A landscape with many peaks, sampled at points; each row gives a point and its height.
From any point a climber steps to the highest of the 4 points nearest to it. It stops when none of these is higher. Distance is the straight distance between rows; heights are no part of it.
K_218: [-10  40  25 -39  15 -21  -5 -20]  h=164
K_384: [-16  43  29 -47  17 -18  -1 -14]  h=195
K_505: [ -7  45  22 -51  22  -6   8   3]  h=363
K_135: [ 16 -10   6   1  -8 -10   2 -12]  h=54
K_28: [-21  24   5 -28  -4 -22 -17 -34]  h=569
K_677: [-26 -34 -17  42   5  -6 -22   8]  h=452
K_587: [-17 -29 -21  58   1   1 -20   9]  h=441
K_244: [ 10 -14   8  47   9  18  25  25]  h=412
K_489: [ -1  -3  -3  -8 -11 -14 -14 -28]  h=690
K_443: [-34  16 -15 -33 -15 -25 -21 -29]  h=457
K_117: [29 -6 12  6  5 51 14 30]  h=450
K_963: [  6  46  14 -33   7  -5  14  -1]  h=343
K_490: [  4 -26   7  23   3  -9  -3  -5]  h=193
K_673: [ 9 -7  8 43  6 40 24 36]  h=431
K_484: [ 30  -1   9 -11   2  39  14  28]  h=472
K_534: [  2  46  10 -47  20  23   3  10]  h=490
K_307: [-12 -36 -15   8 -11 -12 -14  -4]  h=365
K_940: [ -5 -17 -10  -7 -15 -16 -11 -18]  h=482
K_266: [34 -7 24 11 13 70  3 23]  h=408
K_807: [ 13   4   6  -8  -7 -15   0 -19]  h=317
K_76: [ -5 -20 -20  72   2   8 -18   7]  h=369
K_724: [-24 -34 -26  -2 -15 -28 -19   1]  h=361
K_663: [-20 -14 -25 -16 -22 -22 -17 -15]  h=467
K_360: [  9  25   8 -17   1 -14   4 -18]  h=299
K_950: [ 10 -15  13  32   4   6  15  10]  h=613
K_803: [  7  43   4 -42  11  25   7  10]  h=516
K_128: [-20 -38 -11  22  -3  -7 -16   0]  h=413
K_30: [  5 -14   3  62   8   9  10  10]  h=436
K_18: [ 21 -12   8   8   1  30  20  34]  h=444
K_152: [-42   2 -33 -29 -16 -46 -12 -17]  h=332
K_293: [ 18 -17  14  22   5  14  27  22]  h=414
K_488: [-12   0 -13 -19 -15 -19 -18 -27]  h=529
K_147: [-34  -6 -34 -25 -22 -48 -13 -10]  h=341
K_48: [-13 -34  -4  45   8   3 -13   1]  h=489
K_457: [ 27  24  -1 -31   4  39   8  13]  h=540
K_395: [-29  11 -15 -28 -14 -19 -16 -31]  h=478
K_92: [ -1  23   5 -21  -7 -16 -12 -24]  h=410
K_129: [28 -5  8  2 -2 13 20 20]  h=561
K_909: [-26 -22 -33 -19 -20 -34 -10  -3]  h=400
K_291: [ 16  26   6 -19   0 -11  11  -9]  h=238
K_594: [-32  20  -3 -28  -9 -21 -21 -33]  h=459
K_750: [ 15 -12  12   9   0  -3  15   6]  h=145
K_716: [ 25  14   4 -14  -3   7  20  13]  h=390
K_924: [ 25  30  -1 -31   2  29  14  13]  h=571
K_844: [  6 -17  -8  75   9   7  -3   5]  h=314
K_891: [ -8 -33  -3  10  -6  -9 -14  -9]  h=337
K_699: [ -5  47  16 -50  27   9   8   8]  h=437
K_4: [ 16  35   0 -35   2  18  13  12]  h=538
K_628: [ 12 -13   9  24   7  35  27  37]  h=435
K_418: [ -4 -27  -6  61  10   3 -11   2]  h=480
K_389: [  7 -19   5  12  -5 -15  -3 -12]  h=111
K_383: [  4 -26   9  51   9   2   1   1]  h=655
K_495: [21  3  7 -7 -5 -9 13 -2]  h=87

Where does a climber stop that starts at each point below?
K_384 => K_924
K_963 => K_924
K_673 => K_129
K_628 => K_129
K_152 => K_28
K_244 => K_383
K_724 => K_489
K_534 => K_924

Two climbers start at each pair of points below. Name the first point that both come to, or write never.
K_291 and K_360 => never
K_128 and K_750 => K_383
K_266 and K_891 => never
